Each row is a point on a landscape with many valleys, with its height.
From any point a ball takes the steepest step (drop divided by distance) to one of its 2 nearest points. It stops when none of these is lower. Distance is the straight distance between rows; heights are no part of it.
zakiz h=230: 94; 83; 114; 110; 93; 96; 112; 77; 92; 74; 77; 132; 130; 68; 74; 109; 129; 100; 83; 113; 94; 103; 101; 92; 121; 157; 107; 77; 77; 107; 102; 106; 62; 115; 89; 79; 92
tofa h=160: 112; 106; 139; 101; 119; 135; 116; 113; 101; 35; 140; 88; 89; 104; 91; 122; 101; 103; 107; 97; 71; 116; 116; 113; 60; 93; 121; 110; 108; 80; 92; 121; 91; 85; 121; 108; 110
Busib h=393: 82; 87; 86; 110; 99; 134; 94; 78; 75; 136; 126; 81; 89; 121; 75; 91; 63; 97; 101; 88; 103; 112; 82; 86; 116; 133; 71; 101; 100; 141; 97; 82; 90; 102; 95; 102; 98
Gane h=182: 123; 93; 75; 63; 98; 103; 70; 86; 131; 98; 99; 105; 74; 94; 122; 77; 140; 116; 100; 140; 70; 100; 91; 146; 89; 126; 128; 95; 110; 130; 73; 96; 131; 74; 86; 89; 70
gan h=347: 99; 84; 131; 70; 91; 55; 102; 77; 109; 67; 55; 106; 127; 88; 81; 76; 119; 144; 97; 120; 105; 108; 98; 106; 88; 112; 91; 76; 86; 61; 106; 101; 62; 113; 127; 104; 80
Rir h=534: 75; 89; 122; 109; 104; 58; 137; 98; 95; 108; 45; 134; 135; 80; 62; 95; 89; 113; 85; 100; 127; 104; 117; 75; 103; 132; 78; 68; 81; 62; 107; 124; 73; 116; 95; 77; 99
lerip h=326: 86; 110; 85; 129; 104; 141; 120; 104; 77; 121; 135; 94; 85; 99; 95; 93; 60; 98; 118; 100; 89; 105; 120; 110; 80; 131; 107; 97; 93; 129; 80; 96; 91; 95; 71; 70; 106
vil h=149: 104; 79; 64; 48; 83; 106; 56; 97; 120; 100; 93; 106; 68; 106; 92; 96; 140; 111; 92; 129; 69; 105; 111; 135; 103; 146; 122; 107; 121; 128; 70; 91; 143; 58; 88; 99; 60
latak h=374: 102; 101; 123; 76; 82; 69; 104; 94; 119; 85; 67; 95; 114; 85; 93; 45; 113; 133; 107; 146; 81; 112; 91; 107; 58; 106; 96; 93; 98; 64; 106; 90; 73; 131; 104; 94; 93
Rebom h=540: 101; 133; 83; 105; 116; 126; 94; 87; 80; 154; 115; 104; 104; 113; 149; 92; 78; 92; 118; 84; 96; 89; 73; 103; 129; 72; 81; 105; 105; 144; 107; 74; 103; 100; 73; 81; 115
vopi h=53: 70; 80; 98; 106; 90; 81; 110; 75; 67; 114; 88; 103; 122; 111; 76; 104; 84; 114; 72; 92; 126; 112; 93; 70; 127; 134; 46; 79; 94; 91; 113; 94; 77; 115; 111; 107; 95
sis h=201: 105; 105; 93; 95; 77; 68; 102; 107; 116; 119; 54; 98; 111; 83; 107; 79; 113; 100; 134; 115; 112; 73; 104; 96; 104; 88; 119; 94; 84; 87; 81; 77; 73; 129; 75; 86; 103
lop h=556: 93; 128; 81; 113; 101; 122; 94; 73; 101; 173; 129; 107; 86; 106; 119; 71; 63; 77; 105; 75; 89; 89; 59; 84; 112; 80; 78; 110; 119; 144; 113; 88; 106; 97; 70; 95; 96
suko h=449: 68; 106; 102; 123; 63; 74; 126; 108; 99; 101; 105; 107; 106; 81; 69; 74; 68; 99; 104; 100; 97; 105; 113; 65; 76; 132; 91; 89; 100; 71; 98; 108; 92; 126; 88; 97; 93
koza h=261: 103; 112; 132; 137; 107; 104; 139; 75; 116; 94; 97; 127; 108; 62; 116; 114; 117; 79; 74; 96; 105; 84; 79; 87; 121; 66; 81; 107; 107; 97; 140; 120; 85; 95; 101; 118; 110
Potut h=397: 99; 98; 104; 89; 79; 73; 104; 111; 121; 102; 81; 91; 100; 109; 86; 50; 82; 95; 105; 124; 98; 107; 91; 73; 57; 95; 81; 102; 104; 69; 99; 95; 79; 140; 100; 100; 104
zozak h=609: 91; 124; 71; 114; 89; 101; 91; 109; 88; 157; 103; 87; 92; 106; 102; 110; 74; 73; 123; 52; 114; 80; 99; 74; 130; 72; 108; 116; 104; 128; 91; 72; 92; 113; 70; 91; 106
lupif h=132: 91; 84; 124; 110; 84; 77; 116; 78; 94; 93; 77; 107; 109; 93; 76; 111; 97; 95; 61; 96; 119; 110; 90; 65; 117; 104; 47; 83; 98; 78; 126; 112; 72; 115; 120; 119; 98
Gipu h=295: 95; 119; 106; 136; 107; 123; 127; 89; 106; 96; 119; 121; 105; 76; 115; 108; 104; 72; 94; 92; 91; 87; 99; 89; 113; 91; 106; 103; 104; 118; 114; 114; 91; 98; 83; 98; 116
Fel h=356: 82; 92; 82; 120; 93; 148; 106; 68; 83; 132; 133; 95; 78; 101; 73; 86; 64; 94; 104; 100; 82; 108; 98; 104; 92; 149; 93; 96; 95; 150; 88; 88; 80; 95; 73; 76; 91
gib h=187: 98; 91; 122; 108; 89; 69; 109; 95; 91; 122; 55; 90; 101; 98; 93; 126; 87; 93; 71; 86; 140; 102; 75; 62; 114; 72; 41; 99; 101; 87; 120; 103; 76; 126; 119; 115; 110
rigel h=294: 84; 95; 56; 88; 48; 78; 62; 110; 100; 134; 114; 80; 58; 97; 80; 110; 113; 98; 96; 97; 85; 101; 120; 101; 114; 105; 122; 111; 103; 100; 95; 78; 108; 93; 81; 113; 73
Lirud h=727: 90; 106; 111; 106; 89; 102; 104; 65; 122; 68; 113; 105; 95; 50; 112; 85; 136; 118; 81; 121; 67; 100; 86; 124; 75; 110; 129; 106; 110; 100; 127; 107; 133; 74; 127; 121; 70
Bevo h=625: 83; 102; 114; 104; 113; 86; 95; 112; 106; 60; 93; 103; 117; 87; 109; 104; 120; 149; 110; 110; 93; 112; 119; 141; 75; 130; 150; 81; 101; 71; 88; 127; 141; 72; 133; 106; 82
Poz h=417: 110; 91; 115; 84; 97; 74; 104; 94; 123; 103; 60; 89; 101; 108; 109; 59; 100; 102; 85; 125; 115; 102; 70; 82; 75; 73; 62; 107; 104; 77; 115; 97; 75; 133; 114; 103; 108
Bip h=576: 89; 130; 97; 128; 107; 108; 110; 91; 112; 152; 121; 108; 93; 105; 117; 73; 62; 63; 89; 73; 118; 84; 60; 64; 107; 68; 72; 119; 124; 119; 116; 99; 111; 108; 88; 106; 102
litod h=514: 74; 95; 117; 133; 98; 65; 145; 95; 113; 114; 59; 130; 126; 63; 81; 93; 96; 95; 95; 98; 133; 83; 106; 71; 98; 110; 97; 86; 84; 59; 116; 130; 97; 114; 94; 94; 97
fopul h=441: 95; 72; 66; 63; 102; 111; 62; 120; 105; 102; 121; 100; 82; 139; 67; 100; 103; 80; 84; 91; 93; 109; 120; 96; 102; 126; 117; 106; 118; 106; 70; 108; 146; 77; 99; 111; 89
mupip h=616: 60; 127; 102; 152; 86; 102; 133; 120; 86; 122; 138; 104; 94; 87; 106; 111; 66; 93; 101; 80; 106; 88; 104; 78; 106; 93; 90; 113; 112; 89; 111; 120; 138; 80; 96; 129; 110
pesel h=457: 93; 92; 96; 104; 122; 97; 120; 109; 101; 99; 93; 106; 119; 118; 95; 73; 85; 96; 85; 110; 126; 107; 100; 90; 90; 110; 80; 87; 95; 76; 95; 116; 99; 115; 102; 87; 113
fal h=223: 110; 91; 141; 109; 127; 104; 134; 64; 111; 75; 80; 112; 111; 69; 110; 117; 141; 103; 65; 103; 113; 93; 82; 119; 112; 78; 88; 98; 96; 88; 138; 127; 87; 85; 128; 114; 104
biv h=539: 110; 110; 88; 101; 141; 142; 92; 114; 91; 120; 134; 104; 96; 133; 122; 103; 80; 79; 106; 94; 102; 101; 96; 108; 102; 82; 91; 108; 106; 135; 98; 109; 133; 87; 88; 94; 127
binav h=642: 136; 104; 97; 99; 87; 101; 98; 124; 92; 88; 95; 83; 90; 88; 95; 123; 110; 99; 145; 103; 84; 91; 144; 128; 92; 96; 149; 98; 78; 91; 65; 68; 59; 101; 80; 64; 104
lag h=308: 117; 94; 95; 92; 99; 90; 91; 133; 67; 97; 95; 78; 114; 140; 85; 109; 56; 104; 126; 87; 113; 123; 120; 75; 99; 102; 72; 89; 88; 96; 83; 69; 67; 129; 112; 82; 121
Lilo h=438: 94; 94; 100; 118; 124; 127; 108; 82; 74; 130; 105; 84; 105; 129; 87; 106; 64; 95; 91; 78; 131; 112; 78; 79; 136; 107; 55; 104; 105; 134; 105; 88; 80; 109; 108; 100; 117
bor h=650: 92; 102; 115; 89; 97; 92; 91; 113; 93; 55; 112; 104; 108; 94; 110; 84; 108; 147; 113; 136; 77; 127; 111; 136; 61; 140; 122; 75; 100; 74; 88; 112; 112; 90; 122; 86; 81
vum h=176: 115; 91; 78; 79; 67; 64; 90; 94; 109; 112; 58; 88; 103; 95; 108; 95; 134; 106; 118; 116; 109; 93; 93; 99; 134; 107; 103; 97; 84; 107; 86; 66; 71; 118; 84; 97; 89
vuva h=82: 91; 85; 70; 90; 89; 114; 66; 97; 109; 102; 114; 129; 79; 88; 92; 103; 95; 107; 77; 123; 71; 108; 112; 128; 71; 174; 116; 87; 121; 124; 87; 107; 167; 75; 98; 85; 61
totaz h=662: 82; 117; 72; 109; 96; 114; 78; 121; 100; 125; 144; 103; 70; 103; 106; 108; 95; 86; 92; 89; 76; 97; 119; 109; 93; 71; 116; 115; 125; 109; 106; 117; 154; 71; 90; 114; 100
Lupul h=549: 79; 110; 84; 118; 107; 97; 102; 114; 59; 138; 117; 80; 112; 127; 119; 109; 72; 115; 110; 95; 136; 105; 95; 97; 115; 91; 68; 98; 99; 96; 108; 90; 127; 100; 108; 110; 120
Mel h=216: 126; 103; 140; 83; 113; 106; 108; 112; 97; 43; 114; 71; 103; 113; 88; 113; 98; 117; 128; 83; 86; 109; 125; 115; 63; 76; 132; 103; 93; 68; 84; 102; 69; 100; 123; 105; 100
Nug h=560: 76; 82; 98; 86; 99; 92; 71; 113; 101; 90; 106; 82; 98; 112; 80; 120; 127; 115; 98; 84; 94; 104; 125; 108; 121; 77; 126; 114; 108; 77; 110; 113; 141; 73; 128; 143; 96
vapad h=601: 99; 120; 115; 122; 91; 90; 104; 114; 105; 128; 96; 90; 88; 103; 121; 96; 62; 80; 88; 86; 135; 97; 59; 65; 98; 52; 56; 126; 122; 93; 122; 98; 111; 125; 108; 123; 113
Mide h=702: 107; 93; 100; 102; 104; 135; 98; 68; 114; 80; 139; 123; 86; 81; 102; 82; 102; 78; 62; 130; 68; 114; 76; 98; 75; 128; 82; 98; 115; 126; 120; 112; 132; 86; 111; 106; 89
Mulof h=509: 111; 106; 93; 102; 117; 118; 104; 112; 133; 112; 134; 107; 81; 121; 108; 61; 73; 52; 93; 90; 108; 85; 85; 79; 70; 72; 106; 118; 115; 95; 97; 124; 128; 104; 89; 100; 109
Fil h=284: 64; 109; 69; 143; 116; 127; 125; 99; 88; 136; 120; 105; 104; 103; 76; 81; 60; 101; 126; 77; 108; 93; 115; 107; 91; 146; 131; 92; 99; 121; 73; 106; 113; 85; 80; 69; 99
sudum h=594: 85; 96; 103; 94; 113; 89; 87; 108; 102; 82; 92; 87; 113; 99; 103; 114; 133; 138; 115; 92; 103; 98; 128; 135; 104; 88; 150; 97; 97; 70; 97; 117; 146; 67; 126; 132; 92
Vileb h=378: 115; 96; 91; 86; 97; 107; 86; 114; 121; 84; 106; 84; 84; 108; 85; 102; 118; 90; 112; 88; 91; 97; 123; 111; 95; 92; 149; 106; 97; 91; 66; 102; 96; 93; 93; 102; 94
gid h=349: 126; 100; 103; 82; 123; 112; 99; 93; 132; 86; 83; 104; 101; 96; 108; 105; 146; 84; 113; 84; 94; 76; 106; 115; 118; 81; 156; 117; 95; 114; 76; 97; 81; 85; 83; 91; 100
riz h=249: 109; 67; 98; 73; 99; 63; 96; 101; 100; 93; 61; 102; 115; 134; 63; 106; 99; 92; 82; 77; 132; 107; 106; 65; 130; 115; 74; 84; 88; 80; 84; 100; 55; 119; 107; 95; 96
pefid h=513: 104; 98; 93; 90; 127; 118; 78; 116; 99; 108; 115; 96; 95; 133; 111; 110; 106; 83; 85; 91; 112; 105; 92; 98; 126; 68; 90; 117; 110; 111; 111; 112; 138; 88; 110; 116; 121
sulud h=750: 99; 115; 130; 113; 89; 114; 103; 86; 99; 82; 110; 98; 98; 67; 104; 142; 136; 104; 107; 93; 77; 91; 100; 114; 121; 64; 122; 112; 99; 106; 132; 107; 95; 85; 102; 131; 102
gadub h=541: 98; 114; 140; 128; 89; 98; 133; 125; 65; 77; 117; 86; 108; 102; 116; 132; 59; 119; 108; 107; 93; 120; 96; 88; 97; 88; 39; 108; 97; 85; 119; 99; 83; 110; 114; 116; 134
rodo h=675: 81; 104; 70; 95; 103; 127; 65; 106; 98; 117; 133; 114; 67; 95; 103; 117; 115; 103; 85; 111; 48; 103; 122; 126; 97; 88; 110; 109; 132; 131; 109; 110; 160; 64; 86; 110; 95
gab h=635: 107; 116; 114; 119; 97; 89; 111; 114; 85; 115; 66; 100; 111; 94; 119; 139; 88; 89; 131; 83; 126; 73; 103; 84; 114; 55; 94; 104; 82; 90; 112; 83; 79; 123; 93; 99; 127
piveg h=193: 124; 71; 105; 64; 88; 79; 78; 93; 97; 77; 66; 86; 108; 124; 73; 130; 127; 99; 104; 85; 108; 113; 104; 83; 145; 102; 97; 99; 80; 98; 93; 77; 57; 110; 111; 112; 95
Sus h=543: 143; 112; 122; 87; 112; 112; 100; 101; 97; 85; 77; 88; 107; 98; 135; 106; 115; 98; 120; 122; 98; 87; 72; 116; 95; 55; 88; 119; 94; 115; 113; 68; 56; 128; 102; 78; 128
sar h=139: 126; 76; 98; 51; 81; 76; 82; 85; 111; 77; 65; 81; 100; 112; 94; 91; 150; 113; 109; 116; 101; 104; 93; 107; 129; 123; 111; 104; 89; 107; 79; 72; 67; 97; 104; 109; 76
kosel h=589: 76; 118; 107; 132; 85; 102; 119; 126; 90; 86; 136; 92; 93; 94; 113; 116; 84; 105; 101; 97; 95; 105; 107; 102; 93; 87; 93; 110; 106; 71; 118; 124; 137; 80; 110; 131; 112
zotu h=510: 89; 113; 129; 139; 88; 106; 132; 94; 60; 115; 95; 92; 115; 85; 109; 137; 74; 112; 103; 104; 109; 107; 89; 83; 120; 95; 43; 97; 95; 112; 125; 89; 73; 115; 98; 114; 125
Sene h=142: 114; 122; 113; 85; 127; 128; 93; 98; 119; 77; 122; 86; 82; 87; 121; 96; 126; 113; 113; 101; 67; 85; 109; 148; 60; 72; 159; 117; 113; 104; 86; 102; 119; 74; 100; 105; 90
Nur h=585: 91; 99; 94; 111; 107; 126; 110; 99; 66; 86; 124; 103; 110; 104; 109; 109; 97; 113; 94; 124; 89; 118; 103; 116; 100; 131; 84; 84; 96; 116; 102; 104; 106; 98; 100; 92; 111
mefam h=558: 132; 94; 126; 76; 126; 105; 100; 96; 102; 73; 87; 76; 106; 115; 125; 100; 123; 117; 105; 112; 107; 104; 85; 125; 96; 67; 99; 112; 90; 93; 112; 89; 80; 105; 125; 104; 114
Nuruk h=189: 84; 110; 48; 113; 124; 112; 100; 90; 108; 150; 111; 130; 106; 103; 113; 69; 89; 98; 108; 92; 100; 80; 97; 119; 106; 136; 126; 88; 110; 145; 77; 109; 147; 70; 70; 72; 88
Sutak h=398: 92; 92; 101; 99; 83; 99; 85; 111; 64; 71; 112; 99; 110; 116; 71; 146; 99; 109; 104; 83; 90; 119; 134; 92; 123; 123; 103; 80; 83; 89; 93; 94; 84; 96; 108; 107; 104
tegis h=523: 129; 106; 105; 87; 113; 127; 98; 97; 134; 105; 126; 107; 82; 105; 125; 60; 90; 62; 99; 120; 88; 93; 68; 98; 63; 73; 93; 115; 110; 117; 105; 111; 101; 119; 81; 84; 108
Noke h=138: 101; 72; 96; 87; 108; 91; 97; 68; 106; 84; 74; 114; 113; 92; 102; 101; 148; 106; 57; 119; 112; 104; 82; 108; 134; 122; 82; 89; 93; 102; 117; 104; 102; 90; 119; 108; 90
relof h=715: 90; 106; 109; 122; 97; 109; 122; 80; 117; 69; 123; 125; 99; 56; 114; 75; 113; 102; 78; 136; 74; 110; 76; 106; 68; 125; 98; 98; 106; 98; 125; 123; 136; 85; 117; 99; 84
fifak h=85: 111; 67; 92; 55; 92; 104; 73; 77; 108; 73; 88; 104; 101; 115; 91; 94; 146; 104; 71; 121; 93; 110; 85; 106; 128; 139; 93; 101; 99; 114; 93; 86; 100; 90; 110; 112; 81
reso h=136: 88; 89; 50; 93; 115; 108; 76; 98; 114; 130; 110; 134; 93; 102; 91; 87; 89; 99; 92; 108; 88; 93; 105; 127; 87; 164; 120; 87; 123; 143; 76; 110; 179; 69; 88; 82; 70
lafev h=352: 109; 91; 95; 97; 96; 104; 84; 125; 73; 98; 104; 78; 103; 132; 78; 137; 86; 89; 111; 70; 114; 115; 121; 78; 129; 97; 96; 101; 90; 101; 90; 83; 81; 113; 104; 105; 116
Pid h=399: 102; 95; 119; 113; 88; 90; 93; 120; 71; 101; 92; 87; 104; 118; 65; 158; 72; 88; 102; 57; 125; 113; 115; 57; 133; 83; 81; 103; 94; 89; 109; 98; 80; 113; 109; 124; 116
Fak h=208: 118; 113; 82; 88; 104; 118; 91; 79; 110; 94; 112; 121; 85; 67; 129; 97; 149; 115; 95; 134; 53; 99; 86; 144; 92; 118; 128; 95; 106; 143; 98; 94; 106; 82; 74; 72; 84
Monus h=322: 116; 104; 94; 106; 127; 121; 106; 94; 110; 92; 99; 115; 111; 101; 115; 111; 124; 78; 94; 89; 104; 85; 98; 104; 126; 86; 116; 103; 96; 120; 96; 104; 86; 101; 81; 84; 119
mosum h=200: 74; 93; 101; 91; 104; 118; 91; 103; 74; 73; 127; 135; 117; 109; 88; 77; 64; 125; 89; 121; 82; 131; 108; 109; 65; 186; 76; 72; 102; 105; 89; 113; 114; 96; 107; 71; 83
Mep h=310: 121; 89; 135; 62; 113; 53; 102; 97; 101; 68; 55; 85; 127; 112; 90; 88; 108; 151; 119; 96; 116; 105; 123; 122; 88; 89; 110; 82; 80; 56; 80; 98; 65; 99; 133; 105; 91
Ruv h=532: 132; 112; 108; 91; 99; 119; 94; 105; 106; 99; 111; 88; 86; 105; 129; 84; 89; 83; 108; 126; 92; 105; 70; 103; 80; 76; 77; 117; 103; 120; 111; 89; 79; 132; 92; 87; 118
milis h=564: 88; 111; 90; 122; 129; 140; 105; 109; 67; 102; 131; 106; 108; 107; 120; 130; 103; 108; 96; 103; 91; 110; 109; 120; 118; 103; 94; 95; 103; 128; 109; 105; 130; 78; 95; 102; 129
Goge h=110: 111; 124; 116; 108; 109; 138; 114; 110; 111; 66; 140; 94; 75; 82; 122; 106; 108; 102; 107; 115; 64; 98; 104; 132; 48; 83; 130; 114; 111; 94; 96; 116; 112; 81; 94; 92; 103
Movo h=689: 98; 95; 90; 90; 95; 144; 69; 81; 99; 89; 144; 112; 64; 85; 93; 115; 120; 89; 67; 126; 46; 110; 99; 116; 91; 115; 90; 107; 124; 140; 113; 102; 132; 75; 96; 109; 86
Tofo h=248: 125; 101; 75; 79; 76; 81; 73; 136; 100; 116; 90; 68; 85; 122; 108; 88; 81; 93; 136; 100; 109; 101; 109; 97; 87; 81; 107; 107; 89; 87; 78; 70; 90; 123; 94; 88; 103
bir h=477: 101; 97; 109; 119; 129; 114; 114; 90; 66; 117; 91; 91; 117; 112; 111; 133; 88; 100; 78; 93; 134; 109; 92; 98; 141; 91; 45; 94; 92; 120; 120; 94; 86; 105; 107; 100; 132
fiken h=486: 64; 99; 119; 142; 79; 67; 148; 106; 106; 96; 97; 122; 113; 74; 72; 98; 71; 94; 97; 83; 116; 91; 111; 53; 89; 115; 90; 92; 92; 51; 112; 133; 108; 104; 104; 114; 93
dibu h=624: 107; 126; 85; 113; 86; 96; 100; 115; 84; 129; 89; 95; 102; 92; 129; 120; 89; 88; 139; 85; 108; 74; 109; 99; 120; 67; 109; 102; 87; 109; 95; 68; 83; 118; 71; 83; 118
Bav h=421: 89; 94; 100; 95; 70; 78; 105; 110; 120; 82; 98; 104; 99; 97; 70; 48; 80; 98; 103; 112; 85; 115; 111; 81; 58; 128; 109; 87; 102; 63; 86; 108; 85; 124; 98; 90; 79
zafe h=178: 117; 106; 96; 80; 113; 111; 86; 83; 140; 84; 114; 98; 76; 75; 120; 68; 129; 119; 100; 125; 68; 95; 98; 145; 46; 110; 150; 100; 116; 108; 84; 110; 139; 74; 107; 97; 70
mito h=623: 99; 125; 112; 119; 95; 86; 101; 121; 105; 120; 77; 96; 97; 106; 125; 116; 73; 75; 113; 68; 135; 66; 84; 80; 108; 36; 100; 120; 106; 76; 113; 97; 105; 119; 96; 109; 118
dano h=563: 97; 116; 119; 118; 74; 95; 121; 124; 83; 83; 122; 79; 94; 99; 130; 110; 77; 119; 116; 122; 92; 112; 91; 100; 76; 78; 70; 110; 103; 76; 119; 98; 99; 113; 109; 120; 117
kupaz h=643: 67; 136; 80; 134; 93; 107; 99; 117; 95; 142; 138; 110; 89; 92; 114; 106; 82; 84; 104; 63; 92; 82; 107; 91; 115; 65; 114; 117; 125; 102; 110; 109; 139; 76; 81; 116; 105
lav h=236: 73; 121; 74; 137; 109; 109; 123; 93; 109; 132; 110; 129; 112; 76; 102; 73; 85; 89; 104; 88; 102; 79; 105; 96; 97; 126; 130; 93; 101; 122; 88; 111; 112; 96; 69; 70; 94
doleg h=231: 124; 94; 106; 89; 112; 88; 97; 105; 96; 118; 46; 84; 101; 111; 118; 112; 94; 93; 79; 94; 142; 104; 68; 85; 118; 63; 42; 112; 99; 108; 113; 88; 75; 131; 116; 90; 125
Sekiz h=633: 131; 122; 85; 103; 83; 104; 91; 118; 87; 116; 91; 96; 86; 82; 123; 130; 105; 83; 140; 92; 83; 76; 126; 118; 111; 72; 129; 108; 81; 116; 87; 56; 57; 108; 62; 64; 111
sirez h=296: 120; 82; 112; 81; 90; 60; 89; 118; 104; 93; 53; 83; 107; 129; 81; 118; 85; 100; 105; 71; 134; 107; 102; 66; 103; 69; 79; 99; 90; 67; 97; 94; 62; 125; 126; 107; 112
kugen h=260: 118; 107; 150; 95; 104; 96; 122; 88; 96; 63; 96; 76; 114; 75; 99; 121; 114; 127; 129; 100; 85; 87; 112; 123; 71; 78; 138; 108; 83; 78; 108; 102; 67; 101; 117; 120; 92
zon h=268: 77; 95; 111; 89; 106; 106; 103; 114; 66; 51; 138; 127; 116; 128; 87; 92; 60; 130; 91; 113; 92; 137; 118; 97; 75; 147; 57; 71; 98; 84; 94; 110; 88; 101; 116; 84; 101
togi h=140: 97; 82; 92; 80; 103; 116; 76; 106; 105; 85; 123; 126; 96; 108; 90; 77; 72; 106; 90; 130; 78; 122; 105; 120; 49; 177; 100; 74; 109; 109; 72; 120; 143; 86; 99; 69; 73
nim h=224: 125; 111; 95; 77; 77; 76; 84; 115; 123; 105; 70; 70; 87; 98; 114; 85; 101; 93; 140; 95; 106; 73; 109; 109; 84; 62; 140; 117; 92; 85; 78; 69; 72; 124; 89; 96; 94
Parez h=258: 88; 104; 57; 103; 67; 95; 84; 85; 106; 136; 120; 105; 72; 80; 100; 83; 108; 90; 86; 109; 81; 98; 100; 102; 105; 124; 111; 97; 102; 127; 103; 87; 113; 92; 70; 96; 73
Ledo h=561: 84; 94; 81; 109; 103; 88; 95; 107; 104; 121; 104; 104; 100; 111; 73; 106; 105; 69; 85; 68; 125; 89; 106; 70; 130; 94; 114; 106; 106; 93; 97; 109; 119; 99; 99; 118; 101
tev h=290: 108; 106; 129; 110; 75; 81; 126; 94; 104; 84; 70; 104; 113; 56; 91; 111; 116; 120; 142; 110; 92; 80; 113; 111; 80; 92; 141; 95; 77; 78; 105; 101; 60; 118; 88; 100; 94
sevig h=485: 99; 86; 91; 109; 133; 110; 117; 102; 122; 106; 124; 114; 106; 123; 91; 60; 71; 72; 75; 103; 123; 101; 88; 81; 74; 110; 88; 96; 108; 88; 97; 134; 140; 94; 113; 96; 106
kiko h=232: 98; 115; 72; 108; 77; 92; 93; 93; 108; 107; 108; 108; 87; 66; 120; 94; 131; 107; 102; 122; 75; 96; 104; 127; 97; 116; 132; 91; 98; 116; 96; 93; 103; 96; 71; 82; 82
lom h=265: 121; 80; 87; 77; 135; 90; 105; 106; 100; 122; 60; 93; 113; 133; 112; 94; 107; 84; 86; 98; 150; 99; 85; 94; 133; 88; 65; 106; 89; 111; 89; 92; 80; 111; 101; 80; 119
tiz h=181: 110; 79; 136; 103; 92; 82; 119; 67; 111; 78; 65; 106; 106; 77; 82; 122; 126; 100; 77; 96; 108; 98; 88; 85; 113; 87; 84; 91; 87; 80; 130; 113; 64; 110; 120; 126; 95
fetu h=588: 93; 108; 69; 89; 90; 82; 75; 120; 105; 145; 99; 90; 90; 120; 89; 111; 103; 70; 109; 58; 118; 86; 99; 72; 143; 70; 118; 126; 105; 111; 91; 84; 113; 104; 82; 110; 100
nipi h=479: 101; 78; 85; 74; 128; 117; 73; 104; 131; 94; 112; 102; 88; 127; 85; 90; 125; 77; 75; 92; 93; 103; 100; 90; 111; 87; 112; 119; 121; 108; 97; 117; 144; 75; 118; 122; 96
noro h=737: 90; 113; 115; 108; 72; 100; 96; 76; 115; 84; 123; 90; 77; 55; 107; 102; 133; 107; 91; 108; 63; 96; 95; 117; 93; 78; 123; 115; 108; 105; 133; 102; 111; 81; 109; 133; 76
lep h=517: 82; 119; 78; 119; 120; 99; 108; 87; 73; 162; 95; 95; 116; 113; 134; 102; 84; 109; 109; 82; 134; 85; 77; 97; 139; 78; 64; 99; 100; 125; 112; 79; 112; 102; 88; 92; 115
kon h=188: 107; 76; 114; 92; 121; 96; 106; 73; 110; 64; 65; 129; 127; 78; 96; 99; 154; 118; 76; 129; 101; 104; 88; 122; 124; 156; 114; 84; 91; 108; 97; 110; 85; 94; 110; 76; 89
vef h=407: 112; 90; 64; 84; 115; 108; 84; 129; 113; 112; 113; 98; 89; 138; 85; 90; 95; 74; 107; 82; 111; 93; 121; 98; 100; 110; 139; 103; 103; 105; 57; 108; 123; 90; 85; 92; 102
Mimev h=272: 126; 96; 92; 87; 96; 91; 89; 142; 78; 91; 99; 70; 106; 130; 114; 100; 82; 109; 142; 112; 104; 114; 124; 107; 85; 87; 99; 92; 85; 77; 79; 68; 88; 113; 110; 80; 119
futen h=525: 82; 79; 105; 100; 99; 97; 90; 96; 112; 93; 94; 103; 102; 98; 71; 127; 134; 92; 83; 76; 103; 92; 116; 87; 138; 85; 121; 105; 102; 91; 116; 118; 124; 77; 114; 134; 98
vifu h=437: 105; 92; 113; 101; 112; 86; 117; 101; 105; 91; 72; 99; 120; 102; 115; 89; 110; 112; 96; 120; 121; 100; 96; 106; 96; 85; 82; 92; 92; 76; 108; 110; 84; 115; 108; 93; 118
dula h=266: 116; 95; 133; 65; 119; 80; 96; 108; 102; 40; 96; 90; 118; 121; 83; 88; 98; 140; 121; 94; 97; 115; 129; 116; 71; 94; 120; 81; 91; 58; 75; 106; 64; 98; 134; 98; 90
lezud h=130: 84; 77; 89; 96; 105; 95; 104; 66; 94; 117; 90; 112; 116; 102; 95; 78; 107; 100; 59; 116; 120; 105; 76; 87; 127; 138; 53; 85; 96; 113; 115; 97; 96; 110; 106; 101; 94
pizev h=339: 122; 93; 139; 90; 92; 79; 100; 97; 115; 77; 69; 77; 99; 102; 83; 123; 92; 99; 118; 68; 116; 94; 101; 80; 91; 56; 111; 116; 90; 72; 112; 103; 64; 117; 122; 133; 101

Call two points neighbours if one is among the 2 nearest of the other. Go from one point of each pair to the other, from neighbour to neighbour, staying as low as possible. Name the highest point that can't be avoided.
vuva, Goge | Gane
vuva, fifak | tev
Goge, lep | Lupul
vopi, fifak | Noke

For each start below, name the point where the ball stops.
lag | fifak
relof | vuva
Sus | Potut
Fel | vuva
kosel | vuva
